A landscape with many valleys, sampled at points; each row gives a point and its height.
From any point a ball takes the steepest step (drop divided by distance) to one of its 2 nearest points. It stops when none of these is lower. Distance is the straight distance between rows; heights are no part of it.
detol h=725: 0.616, -0.915, -0.889, -3.141, 1.140, -1.230, -3.382, -1.162, 5.205, -4.327, 0.104, -1.801, -4.183, -4.570, -4.311, -0.449, -3.360, -1.551, -4.279, -4.931
Vogo h=648: -4.571, -0.263, -1.217, -0.298, 0.644, -4.074, -3.145, 0.006, 5.727, -0.044, -3.841, 0.606, 0.211, 1.401, -1.902, 0.840, 0.442, -5.950, 2.466, -7.188
Vela h=359: 2.052, 1.207, 0.955, 1.679, 0.506, -0.823, 2.831, 1.012, -2.413, 1.678, -0.433, -0.151, -1.495, -0.594, 0.249, 0.801, -4.077, 2.753, -3.682, 2.581
Mub h=409: -4.882, -4.505, -3.050, -0.067, -3.064, 1.659, 2.422, 3.288, -0.921, 3.745, 2.865, 3.533, 0.306, -1.732, -2.024, 2.757, 4.015, -2.627, 0.959, 4.161
Gemo h=385: -0.014, -1.370, -1.000, 1.295, 3.336, -0.224, -0.055, 0.664, 1.688, 0.724, -1.735, 1.636, 2.507, 2.572, -0.750, 2.232, 7.224, -3.750, 4.036, -1.943
Losup h=422: 3.524, -0.788, -0.986, -3.423, 1.535, -1.107, -3.110, -2.538, 0.800, -3.261, 1.217, -4.063, 0.801, -2.819, 2.140, -2.028, -4.230, 2.104, -3.365, -1.901
gozi h=757: 6.094, 0.720, -0.616, -1.810, 2.693, 4.314, -1.587, 1.418, -0.822, -4.013, 3.434, 1.365, -1.978, -1.918, -4.517, 0.317, 3.374, 0.950, -1.784, -3.667
tiv h=295: 4.607, -3.074, -2.379, -3.637, -0.139, 3.491, 0.491, 0.057, -0.468, -2.626, 3.343, -2.251, 3.239, -1.164, -0.708, -0.247, 4.711, 2.354, 1.713, 1.331
zokad h=520: -1.584, -1.922, 1.017, 2.362, 1.248, 1.724, 2.717, 2.253, -2.021, 3.084, 0.700, 2.476, -0.849, 1.956, -1.116, 2.428, 3.762, -2.039, 2.966, 2.806
godib h=274: 0.556, 0.314, -3.443, -2.177, 1.314, -5.204, -4.001, -3.512, 2.743, -3.651, -1.440, -2.216, 0.854, -2.459, 4.855, 0.357, -4.871, -0.014, -1.591, -4.118
sep h=227: 0.790, -5.271, 0.631, 2.638, 3.594, 0.270, 2.411, -4.745, 6.241, 1.416, 2.514, -0.574, 3.054, -0.173, -2.331, -1.075, 6.453, -0.440, 3.658, 5.410
redar h=192: 2.840, -4.113, -3.660, -1.555, 1.681, -1.297, -0.807, -3.364, 1.898, -3.485, 4.218, -2.420, 6.869, -2.269, 1.874, -2.927, 4.148, 1.366, 2.506, 2.768
Bim h=349: 4.587, -0.896, -2.546, -1.997, 0.058, 4.894, 1.115, 1.473, -3.380, -2.116, 2.397, 1.562, 2.443, -0.667, -0.434, 2.187, 8.308, 2.287, 2.580, 1.892
Peza h=330: -2.831, 6.086, 1.285, 0.543, -2.975, 0.226, -3.098, 4.085, -3.822, -2.609, -3.466, 2.388, -3.281, 1.123, -0.647, -0.356, -1.519, -0.309, -6.170, -4.800
Bap h=245: -3.671, 4.135, -1.667, 2.042, -4.005, -3.622, -0.418, 3.269, -3.087, 1.707, -2.094, 0.336, 1.280, 0.505, 4.207, -1.066, -3.702, -0.627, -2.122, -0.711
lova h=257: -0.716, 1.972, -0.559, -0.291, 0.609, -1.803, -3.570, 0.431, 0.935, -2.357, -1.985, -1.194, -2.021, -2.033, 2.099, -0.888, -7.360, 1.777, -8.302, -0.049
vivof h=336: -1.384, 0.634, -0.171, 5.530, 1.389, -4.379, 3.258, -2.308, 0.306, 2.438, 1.681, 2.849, 1.499, -0.588, 1.009, -1.527, -2.715, 0.408, 1.640, 4.884
Gara h=320: -0.165, 4.068, 3.153, 4.202, 1.250, -2.355, 0.992, -1.977, -0.910, 2.403, -3.022, 2.378, 0.462, 3.033, 3.856, 0.109, -2.225, 0.735, 2.511, 1.377
Femov h=276: 1.108, 2.685, -0.273, 3.505, -0.052, -2.842, 0.812, -5.065, -1.757, 0.057, 1.061, 2.164, 3.717, 3.055, 5.648, -4.272, 0.738, 3.846, 3.278, 5.220
zili h=448: 3.596, -2.058, 0.589, -0.114, 0.343, 2.625, 3.833, 2.271, -5.417, 3.523, 0.525, 0.908, -3.625, 1.041, -2.646, 3.396, 1.936, 1.887, -0.385, 2.113
liral h=541: -1.483, -2.966, 0.246, -2.155, -2.232, 3.053, 0.353, 3.180, -2.229, -1.280, 1.278, 1.058, -3.924, 0.920, -7.152, 1.131, 3.760, -1.736, -1.520, -4.592
lusan h=185: 2.282, -1.626, -1.715, -0.312, -2.398, -1.511, 2.712, -4.418, -2.901, -0.181, 3.463, -1.215, 3.715, 0.518, 4.114, -3.717, -0.955, 4.782, 1.882, 7.829
libuk h=280: -3.549, 3.977, 1.106, 4.097, -1.958, -3.822, 0.473, 1.795, -1.301, 3.861, -3.336, 1.335, 1.093, 2.364, 4.012, 0.094, -3.268, -1.306, 0.645, 0.387
nobuk h=434: -3.695, 0.676, -2.438, 0.621, -1.003, -5.587, -0.500, 1.358, 2.837, 0.778, -1.438, -0.681, -1.206, -3.236, -0.853, -0.861, -5.360, -2.840, -3.299, -1.991
Posu h=430: 3.230, 2.858, 2.360, 1.557, 4.292, -1.325, 1.808, -3.177, 0.477, -1.253, -3.438, 1.728, -3.240, 0.669, 1.711, 3.363, -5.229, 2.657, -2.616, 1.010
vor h=403: 0.554, -1.078, 2.426, 1.377, 0.229, 0.934, 4.975, 1.892, -3.393, 3.997, -0.086, -0.102, -3.793, 0.368, -2.642, 2.311, -2.954, 0.961, -2.421, 3.592
darat h=246: 2.701, 0.616, -0.256, -1.207, -1.618, -0.954, 0.815, -2.317, -3.783, -0.972, 1.127, -2.364, 3.463, 0.491, 4.682, -2.436, -1.329, 4.182, 1.199, 3.547
Domi h=483: 2.110, -2.140, -0.882, 1.392, 1.859, 3.194, 4.313, 2.772, -5.461, 2.578, 1.733, 3.923, -2.794, 0.560, -2.556, 4.214, 5.344, 0.283, 1.504, 2.532
Laket h=242: -0.732, 2.019, 0.376, -1.577, -2.372, -4.509, -2.545, -1.475, 0.525, 1.139, -4.113, -3.224, 4.083, 2.995, 6.614, -2.052, -2.744, 0.905, 2.005, -1.689
Sop h=222: 0.397, 0.160, 4.878, -0.161, -1.245, 3.623, 3.339, -0.445, -3.554, 3.669, -1.658, -1.780, -1.032, 3.847, 0.858, 0.953, -0.041, 1.579, 3.126, 4.211
Vek h=722: 0.401, -0.823, -4.138, 2.225, 1.331, -1.911, -0.152, 3.546, -1.155, -0.628, 2.274, 4.769, -3.452, -3.379, -6.753, 1.851, 2.796, -2.168, -2.814, -4.490
Ravop h=576: -5.153, 1.406, 4.100, 3.125, 2.603, 0.124, 0.731, 2.528, -0.702, 3.487, -2.470, 2.785, -4.307, 4.076, -0.883, 2.002, -0.019, -4.778, 1.579, -2.177
zor h=205: -1.916, 2.816, 0.959, 0.651, -1.044, -0.017, -0.916, 2.712, -0.732, -0.434, -2.749, -0.293, -2.813, -0.345, -0.127, -0.461, -5.850, -0.052, -7.158, -0.464
pok h=396: 1.679, 2.942, 0.725, 2.706, 2.615, -2.999, 1.933, -0.838, -1.513, 0.597, -2.677, 1.751, -1.951, -0.232, 2.296, 1.317, -6.327, 3.137, -5.228, 2.895
zume h=255: -3.217, 1.907, 6.797, 5.543, 1.806, 4.699, -1.087, -1.723, 4.619, 2.853, 0.416, 1.222, -0.361, 2.303, 1.100, -2.724, -1.254, -0.092, 2.882, 1.027
dosan h=426: 1.880, 5.232, -0.946, -0.869, 1.902, 0.055, -4.322, 0.624, 0.195, -5.831, -2.077, 3.110, -3.003, -0.577, 0.462, 1.666, -0.741, -0.517, -3.538, -7.692
rezoz h=251: 1.728, 1.274, 4.967, -2.420, -2.425, 0.839, 0.907, -2.761, -0.721, 1.670, -3.630, -4.990, 1.670, 4.439, 3.718, -1.717, -2.287, 2.485, 2.491, 2.189
kipa h=243: 0.378, -2.246, -0.567, 1.083, -1.009, -2.040, 3.309, -3.411, 0.521, 1.193, 3.083, -1.252, 3.175, 0.322, 1.243, -2.994, -1.800, 2.521, 2.143, 6.477
fuz h=361: -0.723, 5.279, 3.432, 2.089, 1.565, 0.392, -0.682, 0.576, -0.591, 0.389, -4.261, 2.071, -1.344, 2.814, 2.051, 1.696, -1.414, -1.794, 1.469, -2.190
mopen h=344: -0.458, -2.025, -3.760, -0.387, -2.106, -1.213, 1.045, 1.818, -0.131, -0.118, 3.452, -1.402, 1.832, -3.507, -0.607, -1.431, -0.883, 0.188, -0.603, 1.716
tumuz h=494: 5.357, 2.240, -1.968, 0.625, 3.927, 0.082, -2.266, -1.322, -2.867, -4.972, 3.867, 1.705, 1.933, -3.878, 3.129, -1.506, 0.318, 2.906, -1.168, -0.936
fubot h=437: 0.782, 5.780, -0.529, -0.646, -2.587, 4.856, -1.472, 3.853, -7.614, -1.698, -0.771, 2.483, -1.330, 0.403, -0.213, 1.355, 6.322, 1.719, 1.009, -2.149
voma h=661: -1.242, -0.326, -3.426, -0.258, 1.071, -4.715, -0.988, 0.770, 2.068, 0.389, -2.818, 0.881, 0.142, 0.011, -1.338, 1.460, -0.196, -3.522, 0.914, -5.375
ger h=284: 1.494, -4.743, 1.768, 0.097, 3.688, 2.085, 2.160, -3.248, 5.190, 0.009, 2.287, -2.141, 1.543, -1.210, -4.032, -0.990, 2.372, -1.127, 3.735, 3.824
reva h=368: -4.878, -0.233, -0.524, 1.499, -4.367, 3.103, 1.435, 2.843, -1.721, 3.570, 2.668, 4.053, 1.067, -0.355, 0.905, 1.375, 2.493, -0.929, 2.111, 5.323
fav h=458: 4.029, 1.894, -2.482, -1.576, 2.591, -0.817, -4.059, -0.761, -0.520, -4.675, 1.852, 0.141, 0.997, -2.940, 2.505, -1.037, -0.976, 0.886, -1.931, -4.233
gid h=756: -1.344, 0.435, 3.645, -3.406, -1.522, 4.364, -1.842, 0.828, 2.385, -4.458, 0.287, -2.599, -3.961, -1.005, -5.505, -1.826, -3.213, -0.882, -5.811, -3.500
dol h=317: -3.400, -0.854, -0.114, 0.063, -5.406, 3.025, 1.989, 0.443, -0.637, 2.734, 4.162, 2.087, 3.352, -1.157, 2.537, -0.372, 0.361, 1.934, 1.944, 7.970
lalil h=406: 2.092, 3.703, -0.159, -0.773, -0.642, -0.476, -1.972, 0.581, -4.155, -1.776, -0.942, -1.382, 0.605, -0.869, 4.278, -1.418, -2.092, 2.871, -2.392, -0.439
Zit h=326: 1.778, -2.521, 3.990, -1.600, 2.767, 3.889, 1.195, -2.680, 4.657, -1.198, 2.367, -3.572, 0.796, -0.949, -3.361, -1.757, -1.321, -0.371, 2.751, 2.614
Tupi h=291: 3.830, 1.396, 2.178, -1.871, -1.149, 0.757, 1.930, -1.647, -3.338, 0.524, -1.914, -3.461, 1.168, 2.050, 2.748, -0.806, -1.281, 3.986, 0.957, 2.696
gotid h=447: -4.031, -5.644, -4.313, -2.092, -1.999, 0.748, 1.429, 3.347, -0.248, 1.027, 1.295, 1.959, -0.452, 0.254, -4.524, 2.837, 8.491, -4.254, 0.515, -1.126
Foz h=226: 1.983, -3.993, 0.885, -1.497, 1.848, -2.145, 2.755, -2.963, 3.023, 2.367, -1.549, -3.550, 0.887, 0.969, -2.000, 0.212, -1.783, -0.010, 2.921, 1.273
daful h=327: -3.722, -3.599, 1.540, 5.636, 1.545, 1.586, 0.992, -2.645, 5.332, 5.228, -0.837, 0.312, 2.341, 3.786, 2.138, -1.625, 6.582, 1.338, 3.599, 1.296
guge h=741: 3.208, 0.254, -3.377, -0.463, 2.348, 0.065, -1.818, 2.129, -0.263, -2.915, 2.353, 2.581, -0.636, -2.125, -3.630, 0.382, 2.631, -0.955, -1.538, -5.058
safod h=417: -1.765, -4.035, -2.078, 0.122, 2.384, 0.616, 1.161, 1.804, 1.501, 0.388, 0.497, 1.133, 1.056, 0.496, -3.661, 2.610, 8.681, -4.977, 1.903, -1.470
biz h=307: 4.226, -1.500, -2.227, -2.541, -1.736, 1.385, -0.894, -0.932, -3.991, -2.348, 4.530, -2.631, 2.819, -2.972, 3.116, -2.336, 0.076, 4.874, -0.716, 2.694
nebi h=131: 1.715, -3.287, -3.701, 0.112, 2.591, -4.134, -0.546, -4.764, 1.861, -2.821, 3.807, -1.605, 5.302, -3.360, 2.191, -3.720, -0.296, 1.074, 1.867, 2.559
rukag h=551: -5.949, -0.509, 3.020, 5.036, 1.738, 1.020, 1.205, 2.699, 0.330, 4.700, 0.801, 3.338, -2.456, 2.553, -0.644, 1.179, 1.987, -4.018, 2.652, 1.655
Gak h=559: -1.276, -4.419, -2.642, -3.424, -5.145, 0.700, -0.921, 3.244, -1.465, -0.865, 2.214, -0.077, -2.059, -0.562, -6.833, 0.539, 3.800, -0.195, -2.483, -4.723
Gok h=467: 5.295, 1.309, 0.578, -0.522, 5.087, -0.250, -0.115, -2.459, 1.889, -2.373, -1.435, 0.808, -3.497, -0.910, -0.479, 3.416, -2.957, 1.891, -2.377, -2.050
Dogi h=392: 3.180, -1.425, 1.551, -4.328, 2.721, 0.903, -1.988, -4.684, 4.539, -4.406, 0.941, -5.182, 0.010, -3.249, 0.457, -1.733, -5.214, 1.229, -1.873, -0.514
zopat h=521: -2.222, -0.833, -0.303, 0.256, 0.456, 1.329, 0.748, 4.053, -2.560, -0.377, 0.106, 2.973, -3.079, 1.528, -4.405, 1.822, 3.650, -3.424, -0.078, -4.575
razov h=119: 1.544, -0.724, 0.019, -5.006, -4.010, 0.155, -0.748, 0.771, -1.067, 0.649, -3.046, -5.729, 1.636, 3.042, 1.303, -1.002, -0.079, 0.516, 1.267, -2.799
Dez h=163: -2.235, 3.211, 6.743, 0.517, -2.959, 6.084, 0.487, 0.995, -2.900, 3.170, -2.052, -1.632, -1.197, 4.283, 1.312, 0.137, 0.639, 0.434, 3.569, 2.979
figu h=56: 1.560, -0.219, -1.900, -4.673, -6.398, 0.433, -0.744, 2.705, -4.642, 1.744, -2.136, -3.758, -0.217, 2.262, 0.842, 0.343, 1.555, 2.578, -0.453, -1.655
Furi h=674: -1.331, -0.642, -3.626, 0.155, 2.283, -6.069, -1.354, -0.650, 5.284, -1.087, -2.981, 1.441, -3.287, -3.077, -2.308, 2.652, -2.358, -4.098, -0.032, -5.943
Reti h=286: -4.165, 6.411, -0.468, 1.639, -3.844, -2.028, -1.768, 4.433, -3.575, -0.484, -3.499, 1.729, -1.253, 0.912, 2.730, -1.041, -2.579, -1.432, -4.305, -3.458
saruv h=348: 0.581, -1.593, 1.886, 1.990, 3.531, 1.511, -0.424, -1.753, 4.186, 0.960, -0.373, 0.339, 3.103, 2.810, 0.142, 0.025, 6.044, -1.294, 4.253, 0.195
mot h=283: 1.112, 1.004, -1.802, 4.150, 0.612, -2.107, 3.864, -0.527, -3.095, 1.002, 2.615, 3.431, 2.189, -0.741, 1.488, -0.051, -0.208, 2.227, 1.525, 5.059
pil h=383: 0.314, 6.265, 1.143, 0.923, 1.614, 0.673, -2.425, 1.916, -1.631, -3.122, -4.652, 3.652, -4.607, 0.810, 0.423, 2.479, -1.873, -0.291, -5.151, -4.972
zep h=139: -0.901, 1.270, 1.089, -2.130, -4.482, 1.473, -0.156, 2.969, -2.425, 0.548, -2.083, -2.950, -2.288, 1.612, -0.798, -0.728, -2.518, 0.298, -4.268, -1.214
pezov h=706: -1.275, -0.803, -3.202, 1.287, 2.268, -3.821, -0.924, 2.209, 0.933, -0.915, -0.675, 4.439, -4.987, -2.654, -6.410, 2.374, 1.295, -3.998, -2.533, -7.171
bimo h=690: -0.530, -0.629, -2.019, -0.114, 2.032, -4.544, -1.370, 0.432, 2.798, -1.013, -3.148, 2.061, -6.048, -1.698, -5.038, 3.479, -2.130, -2.933, -3.773, -6.857
rud h=333: -3.882, -5.354, 1.501, -1.387, -4.104, 3.355, 1.339, -0.375, 1.908, 5.510, -0.093, -1.885, 2.317, 3.425, 0.555, 1.052, 4.303, -0.512, 3.803, 4.692
nagug h=306: -0.297, 0.344, -2.828, -1.293, 1.488, -3.135, -6.111, -2.440, 1.727, -4.490, -0.648, -2.026, -1.021, -4.161, 4.172, -0.770, -6.698, 0.437, -6.895, -2.660
lil h=466: -1.686, 1.949, -0.616, 2.199, 1.369, -1.904, 0.180, 1.129, 1.857, -0.323, 0.942, 1.566, -0.112, -2.251, -0.502, -0.409, -3.275, -2.308, -0.795, -0.872
letop h=772: -0.366, 0.186, 2.868, -0.844, 1.811, 3.625, 0.319, 0.505, 3.134, -2.382, 1.738, -1.284, -4.005, -3.363, -5.761, -0.728, -3.387, -2.554, -3.310, -0.396
geto h=380: -5.074, -1.108, -0.472, 4.868, -1.226, -5.641, 2.154, -0.057, 2.697, 5.067, 0.283, 0.582, 1.226, -1.301, 0.033, -1.240, -4.037, -1.959, 1.351, 3.852
saku h=382: -5.258, -5.978, 0.223, -0.301, -2.683, 2.688, 2.614, 1.160, 1.343, 5.978, 2.033, 1.512, 0.421, 0.944, -0.972, 2.696, 5.142, -2.001, 2.711, 5.938
goz h=395: 3.275, 3.027, -2.632, -1.111, -0.802, 2.949, -0.332, 2.573, -6.147, -1.067, -0.359, 1.864, 1.659, 0.048, 1.459, 1.588, 7.117, 3.025, 2.569, 0.190
bez h=495: -3.063, 1.390, -0.791, 2.313, 0.409, -0.008, -0.054, 3.394, -0.199, -0.182, 0.661, 3.098, -0.534, -0.103, -1.850, 0.664, 1.462, -4.087, 0.459, -2.295
puli h=196: 1.785, -0.514, -1.524, -0.962, 1.394, -3.739, -1.038, -3.430, 1.422, -1.549, 0.441, -1.963, 4.081, -0.262, 3.872, -1.938, -1.659, 1.446, 1.737, 0.003
samop h=219: -2.109, 3.284, 7.279, 4.063, -0.310, 4.442, 0.373, -0.780, 0.816, 2.601, 0.111, -0.204, -0.396, 3.489, 1.761, -1.691, -2.118, 0.679, 2.587, 3.587
fad h=634: -7.605, 1.142, 0.247, 1.262, -1.578, -1.800, -2.873, 1.869, 4.086, -1.479, -1.081, 1.802, -0.599, 0.314, -3.137, -1.277, -0.732, -6.205, 0.135, -5.776
fule h=360: 1.585, -1.605, 1.745, -2.577, 2.532, 1.293, -0.503, -3.068, 5.718, -2.701, 1.348, -3.828, 0.117, -3.398, -2.537, -1.784, -2.847, -1.117, 1.104, -0.148
valu h=493: 4.523, -0.663, -1.621, -4.736, 2.586, -0.734, -2.412, -1.513, 2.088, -2.482, -3.484, -2.207, 2.918, 2.639, 1.039, 0.937, 3.511, -0.685, 3.809, -5.794
fal h=397: 1.704, 1.695, -1.663, -1.640, -3.356, -0.405, -3.360, 0.804, -5.615, -1.712, 0.844, -3.375, 1.181, -1.872, 5.179, -2.833, -2.549, 4.222, -4.932, 1.187
giren h=207: 0.676, 2.760, 1.452, -2.935, -3.269, -2.129, -1.136, -1.248, -2.876, 0.664, -5.029, -5.410, 2.495, 2.854, 6.242, -1.935, -3.327, 2.853, -0.174, 0.455
nasi h=369: 0.464, 4.255, 1.142, 1.954, 0.966, -0.651, -0.199, -0.618, -1.627, -1.843, 0.975, 1.431, 1.979, -1.218, 4.169, -1.817, -2.778, 1.349, -0.162, 1.713
sipeb h=433: 2.673, 0.485, 2.201, -1.892, 2.964, 0.046, -0.027, -1.083, 0.222, 1.170, -5.605, -0.619, -0.760, 4.522, 0.314, 2.884, 1.890, -1.660, 3.983, -4.162
Vol h=287: -1.732, -2.152, 3.428, -0.994, -4.120, 4.077, 1.644, -0.744, 0.097, 3.640, 0.424, -2.555, 2.039, 3.345, 1.434, -0.603, 1.675, 1.595, 4.081, 5.735
bafom h=742: -0.442, -0.916, 0.945, -4.360, -2.264, 0.327, -3.867, 0.451, 2.413, -4.350, -0.119, -2.432, -3.161, -1.502, -5.887, -1.753, -1.974, -0.092, -6.076, -6.511
zubu h=784: -0.602, 0.675, 4.696, -0.102, 3.415, 4.335, 0.947, -0.210, 2.793, -1.024, 0.337, -0.268, -3.654, 0.032, -4.536, 0.567, -2.014, -3.485, 0.004, -1.216
zez h=499: 6.138, -1.455, -0.730, -2.489, 5.090, -0.839, 0.717, -2.940, 2.332, -1.291, -2.150, -0.634, -0.977, 0.245, -1.522, 3.302, -0.087, 0.677, 1.657, -3.315
Menid h=172: 2.366, -3.016, -0.440, -4.022, -0.720, -1.192, 0.827, -1.007, 1.526, 1.009, -2.156, -4.844, 2.163, 1.997, -0.350, -0.049, -0.547, 0.014, 2.302, -1.140
sepog h=620: -6.162, 3.216, 2.730, 2.512, 1.101, 0.067, -2.471, 0.773, 4.931, -1.258, -0.809, 2.356, -2.389, -0.268, -1.946, -0.433, -3.357, -5.691, -0.156, -4.160
zubez h=288: -3.533, 0.208, 4.167, 6.812, 2.920, 2.421, -0.186, -2.084, 4.858, 4.411, -1.241, 2.163, 0.385, 3.903, 2.197, -2.158, 1.773, 0.511, 3.947, 0.367
Nom h=247: 2.448, -3.342, -2.576, -3.026, -0.192, 2.637, -0.936, -1.321, 2.242, -3.269, 3.598, -2.496, 6.430, -1.047, 1.262, -0.886, 7.284, 0.769, 2.608, 2.550
kap h=239: -0.030, 0.944, -1.474, -1.092, 0.618, -5.559, -3.519, -3.910, 2.402, -1.834, -2.666, -2.133, 3.714, 0.664, 6.711, -1.160, -3.689, 0.242, 1.916, -3.299
Kur h=301: 1.167, -1.791, -1.692, 0.135, -0.773, -2.987, 2.141, -0.659, -0.481, 0.339, 2.531, -2.219, 1.569, -2.792, 0.893, -1.625, -4.014, 2.199, -1.443, 3.507
dop h=425: -1.175, -1.056, -4.396, -3.098, -6.580, 3.032, -1.323, 3.841, -3.058, -1.125, 4.888, 1.315, 0.546, -3.355, -0.125, -0.609, 1.784, 1.890, -2.509, 0.983
banur h=601: -6.021, 1.394, 5.005, 1.709, 1.291, 1.058, 0.207, 1.506, 1.956, 1.222, -2.209, 1.267, -5.172, 1.574, -3.414, 0.955, -3.853, -5.556, -1.640, -2.301
buduk h=708: 1.933, -1.005, -0.536, -1.060, 3.331, -1.506, -1.157, -0.941, 4.433, -1.755, -1.224, 0.217, -5.693, -3.293, -5.230, 2.792, -2.552, -1.667, -3.628, -4.390
Tof h=294: -0.902, -2.718, 2.852, 4.630, 4.134, 2.352, 2.183, -2.646, 3.496, 2.138, 2.134, 2.089, 1.267, 1.584, -1.684, 0.018, 4.819, -0.471, 3.840, 4.317
bab h=773: 5.538, 0.650, -0.243, 0.066, 0.985, 4.251, -1.041, 3.193, -3.080, -1.833, 4.497, 2.896, -4.035, -1.815, -5.597, 1.527, 3.191, 1.584, -3.999, -1.487
guvuz h=289: 2.141, -4.290, 3.780, -0.257, 3.079, -0.709, 5.186, -4.949, 2.871, 2.933, -0.432, -3.043, -1.727, 0.553, -3.618, -0.073, -3.637, 0.640, 2.051, 4.693
Gopor h=197: -2.032, 2.304, -1.010, -0.140, -5.436, -0.368, 0.138, 3.978, -4.009, 1.004, 0.015, -0.574, -0.810, -0.694, 1.672, -0.380, -2.342, 1.303, -3.782, 0.747
botap h=398: 1.297, 1.731, 2.599, -0.832, 1.592, 2.004, 0.321, 1.113, -1.511, -0.019, -3.106, 0.586, -2.125, 2.664, -1.145, 1.665, 0.486, -1.806, 0.793, -3.314
Tomop h=259: -0.838, -2.142, -1.777, -2.188, -5.395, 1.241, 1.519, -1.430, -1.748, 1.451, 3.283, -0.350, 5.003, -0.368, 4.504, -1.400, 1.498, 4.212, 2.902, 7.547
lozu h=465: 2.319, -1.984, 1.310, -3.050, 1.382, 0.922, -0.913, -1.229, 2.012, 0.942, -4.292, -2.977, 3.074, 5.213, 0.669, 0.764, 5.326, -1.745, 5.146, -3.061
suba h=325: 2.032, 5.069, 1.699, 2.825, 1.841, -2.141, 0.243, -4.971, -2.506, -1.831, -0.091, 1.765, 1.767, 1.320, 6.098, -3.434, -2.750, 3.778, 0.855, 4.079
Zuv h=440: -3.638, -5.679, -6.786, -1.606, -4.037, -0.534, 1.748, 3.408, -0.360, 2.472, 2.513, 2.248, 0.559, -2.796, -3.706, 2.437, 5.664, -2.680, -0.275, 1.024
kib h=389: -0.833, -2.735, -3.839, -1.647, -5.280, 1.272, 1.742, 3.462, -2.583, 2.202, 3.646, 0.625, -0.589, -2.669, -1.752, 1.204, 0.641, 1.404, -1.620, 2.550
nel h=410: -4.717, 0.442, -0.685, 2.364, -0.739, -6.527, 0.183, -0.128, 3.936, 3.308, -2.323, -0.963, 0.111, -1.230, 0.702, -0.455, -5.597, -3.251, -0.202, -0.205
vakes h=537: 3.004, 1.263, -2.486, 1.771, 1.370, 0.747, 0.511, 1.425, -2.507, -2.550, 4.831, 2.235, 1.034, -4.004, 0.359, -0.558, 0.553, 1.957, -1.068, 1.541
Lal h=199: 0.528, 2.060, -1.127, 3.401, -1.324, -0.552, 2.477, -2.065, -3.891, 0.952, 1.502, 3.949, 3.874, 1.730, 3.781, -0.877, 4.139, 4.108, 3.919, 6.690
suku h=358: 3.624, 1.484, -1.946, -3.093, -4.231, 2.914, -3.030, 1.481, -5.912, -1.971, 2.868, -2.534, 0.616, -2.475, 3.287, -1.701, 0.841, 5.031, -2.576, 1.271

For each start below, name the point where the ball stops.
voma: Vela
Zuv: Dez
fav: sep
valu: Bap
lozu: Bap

Call two points neighbours if one is among the 2 nearest of the other. Go from one point of each pair to the other, from neighbour to neighbour, staying as low as possible. Name the highest point that can't be avoided.
giren, sep: Zit
Lal, kap: lalil
kap, giren: Laket
giren, lusan: Tupi
giren, zep: nagug

Write out the way that a ball takes from each point below.
zopat: bez lil nobuk nel geto vivof mot Lal
tumuz: fav Losup Dogi fule Zit ger sep
Furi: voma Vogo fad sepog banur Ravop rukag zokad Domi zili vor Vela
